Points, in no order, along strands that fork, close into loops and pass close to each other.
In the rows, zero is written as 128.
Points whose rows are less than 107 apart are linked; no others are. Some points are linked to none.
kefo: [108 102 171 118 143 136 108 144 159 113 186 120 137 123 142 112  90 180
 184 128 106 148 134 152  91]
mut: [143 136 106 128 142 157 160 128 134 188 117 118 130  80 136  82 187 165
 105 152 150  89 139 147 155]
vez: [111 112 144 128 147 129 128 128 129 128 157 124 128 108 138  92 128 149
 148 130 119 132 129 140 113]
zigig: [107 154 158 100 136 183 148  74 163 139 133  97  98 131 149  94 149 158
 145 140 148 122 103 126  87]
nozan: [170 103 112  90 142  98 209 138 129 154 131 122  86  95 138 148  92 105
 148 103 141 111 122  72 148]
zus: [103 138 116 125 153 116 126 139 139 132 120 110 149 141 136 174 156 115
  84 118 165 146 153 126 137]
vos: [141 112 105 103 167  96 189 122 118 136 114 156  92  90 150 135 128  94
 139 111 113 130 115  55 169]
Pite: [149 103 114 117 133 155 207 136 148 193 125 144 101  65 140  80 168 152
 127 128 140  69 125 127 141]
parel: [ 80 127 164 112 170 152 113 133 126 171 119 135 151  77 166 135 163 148
 129 142 149 160 114 160 141]
veni: [171 127 118 150 109  84 181 120 134 146 121 132  93 117 111 168  73 111
 118 115 129 112 140 103 103]
ziv: [ 82 132 152  72 180 140 153 117 128 165 110 115 122  91 184 124 161 126
 134 129 158 162  97 124 159]
ranav: [142 113  95 136 159 110 193 122 112 159 101 181  91  73 136 122 170  99
 119 121 118  97 134  84 169]
vam: [135 179 115 165 115 149  91 110 168  99 176 129 113 161  88 135 140 184
 112 114  93  99 153 138  98]
mavaf: [125 154 115 155 120 141 104  91  97  92 121 141 102 165 109  65 157 111
 119 131 112 116 131 114  89]
Nok: [146 135  98 159 118 128 148 133 151 116 185 150 110 125 113 159 116 137
 123 127 115  92 177 100 115]
bub: [153 108 131 132 111 118 123 165 205  78 207 109  84 155  91 138  87 223
 157  88  93  57 124 174  79]
pizu: [ 94 145 174  74 144 127 149 112 145 149  79  77 123 138 158 166 109 118
 113 116 158 190  84 107 141]
lunug: [ 65 143 133 136 207 181 119  94 170 116 168 136 114 102 175 134 162 148
 142 117 157 127 148 123 115]
Ris: [ 80 159 139 102 165 161 131  89 158 109 115  96 112 143 169 117 166 120
 117 121 156 135 117 101 105]
tek: [ 63 131 169 111 123 146  62 148 168  97 128  98 171 150 164 143 118 128
 129 124 156 184 103 165 104]
bitim: [152 147 135 138  90 108 110 122  87 142  70 111 151 153  94 192  89  94
  97 155 123 186 116 129 144]
Zodud: [149 113 137 157  96 108  98 124 108 119  90 127 167 161  92 228  57  99
 114 125 127 175 155 128 123]
Zibud: [160  89 130 108 149 108 203 131 118 126 144 128  71 105 133  74 113 134
 170 106 132  82 109 106 106]
Vigi: [168 132 125 157  82 127  92 143 126 137 172 126 114 135  88  85 133 207
 123 145  90  75 145 182 106]
Roro: [137 124 130 101 143  91 195 141 133 185  84  94 124  96 142 145 141 122
  75 102 174 117 111 139 174]
saro: [ 84 135 126 145 184 158 119 125 190  88 195 131 126 122 160 168 131 134
 145 115 131 133 178 107  98]
dopud: [113 145 130 118 150 165 148 111 129 140 121 138 124 115 164 198 170 110
 131 177 129 177 139  82 172]
Molok: [ 94 110 140 104 190  97 139 116  97 103 105 145  95 122 146  83 129  76
 156  89 123 147  85  82 136]
suz: [138 106  86 139 131  70 107 142  80  93  60 154 149 145  94 188  81  53
 105 112 139 154 130  97 196]
sater: [118 104 129 128 139  99 106 139 121  94 143 122 148 154 123 133  94  88
 136 113 115 151 147 116 106]
Nutor: [ 79 143 169 158 128 165  51 140  96 134  71 210 178 145 168 125 184  85
 146 141 139 176 100 197 153]
rola: [149 104 158 143 109  82 172 116  90 167 121 146 104  90 130  80  99 149
 151 118 108  94 117 167 105]
luva: [120 149 135 165 107 117  99 121  84 102  96 174 157 166 119 165 111  89
 126 129 109 154 145 133 127]
fubon: [134 119 147 125  88 133  95 114  87 101 118 118 137 162 115  76 110 108
 149 165  94 168 106 125 109]
zime: [115 140 141 108 121 163 124 118  98 145  86 138 152 113 159 171 156 104
 125 164 114 190 106 105 186]
Vovap: [154 128 118 127  90 126 106 138  89 142  99 100 163 134 106 138 118 112
 117 159 115 161 133 115 146]
rir: [123  83 162 131 152  83 177 118 111 134 141 127  85 107 146  72  82 135
 175 103 115 120 106 134  89]
dapi: [107 130 150 151  96 145  37 157  91 106  64 205 193 185 140 115 151  70
 137 137 136 173 103 187 151]
bisul: [172 126 140 125  86 131 143 135 124 161 155 105 121 123 112  91 106 180
 136 153 110 106 131 159 106]
votet: [154 147 125 167 113 101 158 101 120 132 146 146  96 117 116 137 123 118
 117 121 114  96 158 114  95]
Nolov: [164 116  99 133 110 124 143 181 213 107 203 120 105 126 104 133  98 196
 138  77 139  35 145 168  94]
vis: [ 98 133 155 113 130 122  87 135 148 109 116  85 176 161 144 177  86 105
 120 117 139 184 110 152 118]
gaz: [ 91 133 121 138 175 146 130 137 138 174 149 127 161  87 149 144 177 163
 103 130 166 126 143 158 150]
vefo: [115 128  92 128 156 117 167 152 146 170 126 119 137  96 138 153 155 131
  77 115 171 115 149 147 155]
Vuzi: [126 153 135 157 130 129 105 134 190  81 187 116  83 171  86 123 119 211
 134 102  85  70 131 156  62]
kiv: [165 119 150  71 111 127 225 133 160 189 127  85 102 105 155 134  96 128
 140 103 177  82  88 144 112]
Mulem: [ 94 160 141 162 118 164  97 115 103  92 106 187 146 154 152 154 161  91
 137 148 107 160 135 133 138]
goda: [160  97 111 110 122 154 207 138 148 149 168 143  71  77 141  91 135 142
 177 136 133  55 127 106 125]
Gopi: [153 141 123 191  86  78  84 132 108 110 128 144 144 155  76 136  82 147
 110 121 103 114 172 157  94]
livid: [ 91 118 120  86 193 110 153 123 115 120 103 137  98 107 157  78 173  99
 135 107 131 129  85  78 181]
vuke: [156 136 123 177  81 130  54 165 114 118 162 138 158 153  90 113 138 178
 120 150  75 106 146 182 115]
Gimi: [167  89  79 139 128 108 182 145 113 151 138 154 106  65 118 102 143 104
 115 120 134  88 154 108 158]
nabop: [103 120 152 135  93 113  60 108  89  73  89 125 148 195 107  75 103 100
 144 140 119 151  97 138  88]
ruti: [143 125 128 164  76 100  59 149  87 131 120 130 172 150  87 124 113 135
 109 143 107 124 142 172 112]
Zase: [152 136 132 144  69 156  67 136  74 129  58 150 189 165 119 128 157  93
 122 172 115 177 119 143 162]
Vin: [116 152  81 149 121 123  71 142 141 124 138 112 154 153 105  86 170 133
  83 119 150 107 152 160 114]
neril: [145 108 153  70 143 109 215 119 163 147 127  81  86 141 151 125  83 114
 150 101 166 118  74 102  99]
Ros: [142 106 146  76 139  91 181 138 126 145 114  95 113 115 132 130  87 103
 137 106 144 138  83  86 148]
romo: [ 68 139 138  76 189 130 160 102 129 133  75 117 100 109 166 135 183 109
 112 126 143 147  85  85 189]
dorom: [105 131 104 127 167 151 134 140 171 122 180 113 140 138 143 194 146 137
 113 137 152 135 174 101 136]
Dapu: [144 155  92 164 140 156 131 115 180 131 177 147  99 104 116 158 164 168
 103 132 128  69 188 123 122]
forof: [117 141 141 161  79 139  32 135  79 107 101 166 185 181 108  94 159  97
 122 153 125 156 117 171 134]
kemel: [ 96 128 154 125 155 114 147 107 110 102 112 159 127 128 157 185  92  79
 150 121 119 180 125 101 137]
zikol: [106 132 179  93 119 128 105 124 105 135  87  91 157 136 156 140 102 109
 125 124 134 194  89 143 121]
refi: [127 168 136 103 118 176 169  89 167 169 115  88 105 130 139 131 172 136
 109 162 153 124 115 100 121]
zosa: [161 112 137 124 104 129 140  96  85 104 113 125 109 153 106 108 102 108
 156 152  80 147 119  76 113]
Leve: [111 143 121 122 133 146  80 137 149 139 153  89 141 140 118  59 159 179
 107 114 157  95 126 176 100]
mas: [171 115  75 124 109  77 150 118  89 106  84 144  93 128  82  85 122  78
 105 120 116 107 127  76 147]
zeruk: [ 95 163 127 153 139 165 117 108 120 121 128 156 131 127 144 171 170 123
 115 163 128 154 164 117 140]
Bug: [126 140 145 132 125 161  90 137 171 113 201 114 139 119 128 135 119 203
 160 140  96 121 142 146 110]
gedus: [133 158 153  91 128 145 167 110 147 170 117  90 123 128 146 149 122 136
 109 131 146 156 107 123 121]
Sedu: [ 96 145 140 150 123 148  85 116  70 105  63 214 166 146 164 149 184  81
 135 143 124 175 110 153 182]
Sanez: [169 100 125  96 111 123 150 147 141 154 142  75 140 115 109 102  80 145
 144 129 140 122 108 142 112]
Boni: [146 128 139 102 102 100 203 136 147 202 103  81 123 107 134 160  97 133
 102  95 180 116 104 152 134]
kogo: [119 139 144 141 110 104  91  99 110  73 122 112 106 198 101  57 118 118
 137 110 108 127 111 138  65]
fezik: [137 116 132 112 103 128  80 135  64 111  57 161 176 153 124 125 123  72
 135 156 110 183  95 124 179]
didas: [158 138  92 128 107 119 136 107  95 120 106 128 109 143 101  64 151 108
 108 141 112 102 134  92 117]
leviv: [147 143  96 122 111 180 115 141 143 182 135  93 162 109 115  90 185 174
  97 152 130 113 139 150 149]
dulik: [119 119 136 102 114 138 103 145  68 144  71 147 165 117 143 118 165 106
 136 168 104 173  92 115 208]
memus: [187 111 109 160  88  84 142 129 123 136 116 128 116 115  73 194  46 117
 101 115 118 127 179 125 122]
vut: [ 51 153 126 121 208 177 132  75 156 105 119 135 109 121 174 143 187 117
 109 130 172 139 131 118 137]
rez: [139 137 137 133 144 178 114 125 209 106 225 123  95 119 129 142 133 202
 172 142  89  85 151 106  89]
Tubu: [178 121 112 162  67  98 126 141 115 110 152 135 125 130  81 152  64 134
 119 123  86 113 168 119 108]
mol: [158  88  73 133 133  71 149 149  86 113 120 158 123  95 100  95 118  82
 120 116 124 102 142  98 169]
ged: [108 135 120 130 155 102 139 127 109 131  96 147 141 119 130 179 122  85
 109 130 133 157 148 112 174]
rim: [100  99 162 115 172  80 128 122 102  77 107 146 116 127 150 126  76  78
 170 103 113 159  96 105 123]
voba: [173  74  97  92 115 125 161 165 160 124 185  88 131 113 122 119  80 145
 163 106 143  98 129 130 113]
fub: [118 174 103 170 118 126  48 141 149  91 169 138 138 175  88 104 150 168
  94 110 117  84 148 165  94]
beki: [149  73 102 125 117 102 156 173 162 111 201  96 118 119 117  92  83 179
 156  89 138  63 139 168 103]
Tabul: [160 125 104 135  97 158 121 142 109 165 133 112 163 107 100 125 159 143
 115 173 126 131 148 122 159]
Buzat: [ 85 135 143 119 148 159  77 114 132 122 148 113 152 134 148  70 164 153
 138 143 142 134 121 156 112]
Dal: [152 148  97 149 136 170 145 137 220 129 214 136  86 110 127 156 145 202
 143 126 124  41 164 119 108]
Boki: [127 121 129 160 110 135  79 140 101  89 123 151 185 155 115 205  90  90
 140 144 112 181 156 128 145]

How many points has the smallest loop of links through each point below? Write none if it is on no loop.
voba | 27
dapi | 11
zus | 11
nabop | none

Name the points in between on the shortest way along the links from the first point to the second, in order.
Nolov; Bug | bub Vuzi vam fub Vin Leve Buzat vez kefo
bitim; rola | Vovap Tabul leviv mut Pite goda Zibud rir
vez; memus | kefo Bug rez Dal Dapu Nok votet veni
nabop; zigig | kogo mavaf didas mas mol Gimi ranav vos nozan Ros neril kiv Boni Roro vefo zus dorom saro lunug vut Ris
tek; rim | vis zikol pizu gedus refi zigig Ris vut lunug saro dorom zus ged kemel
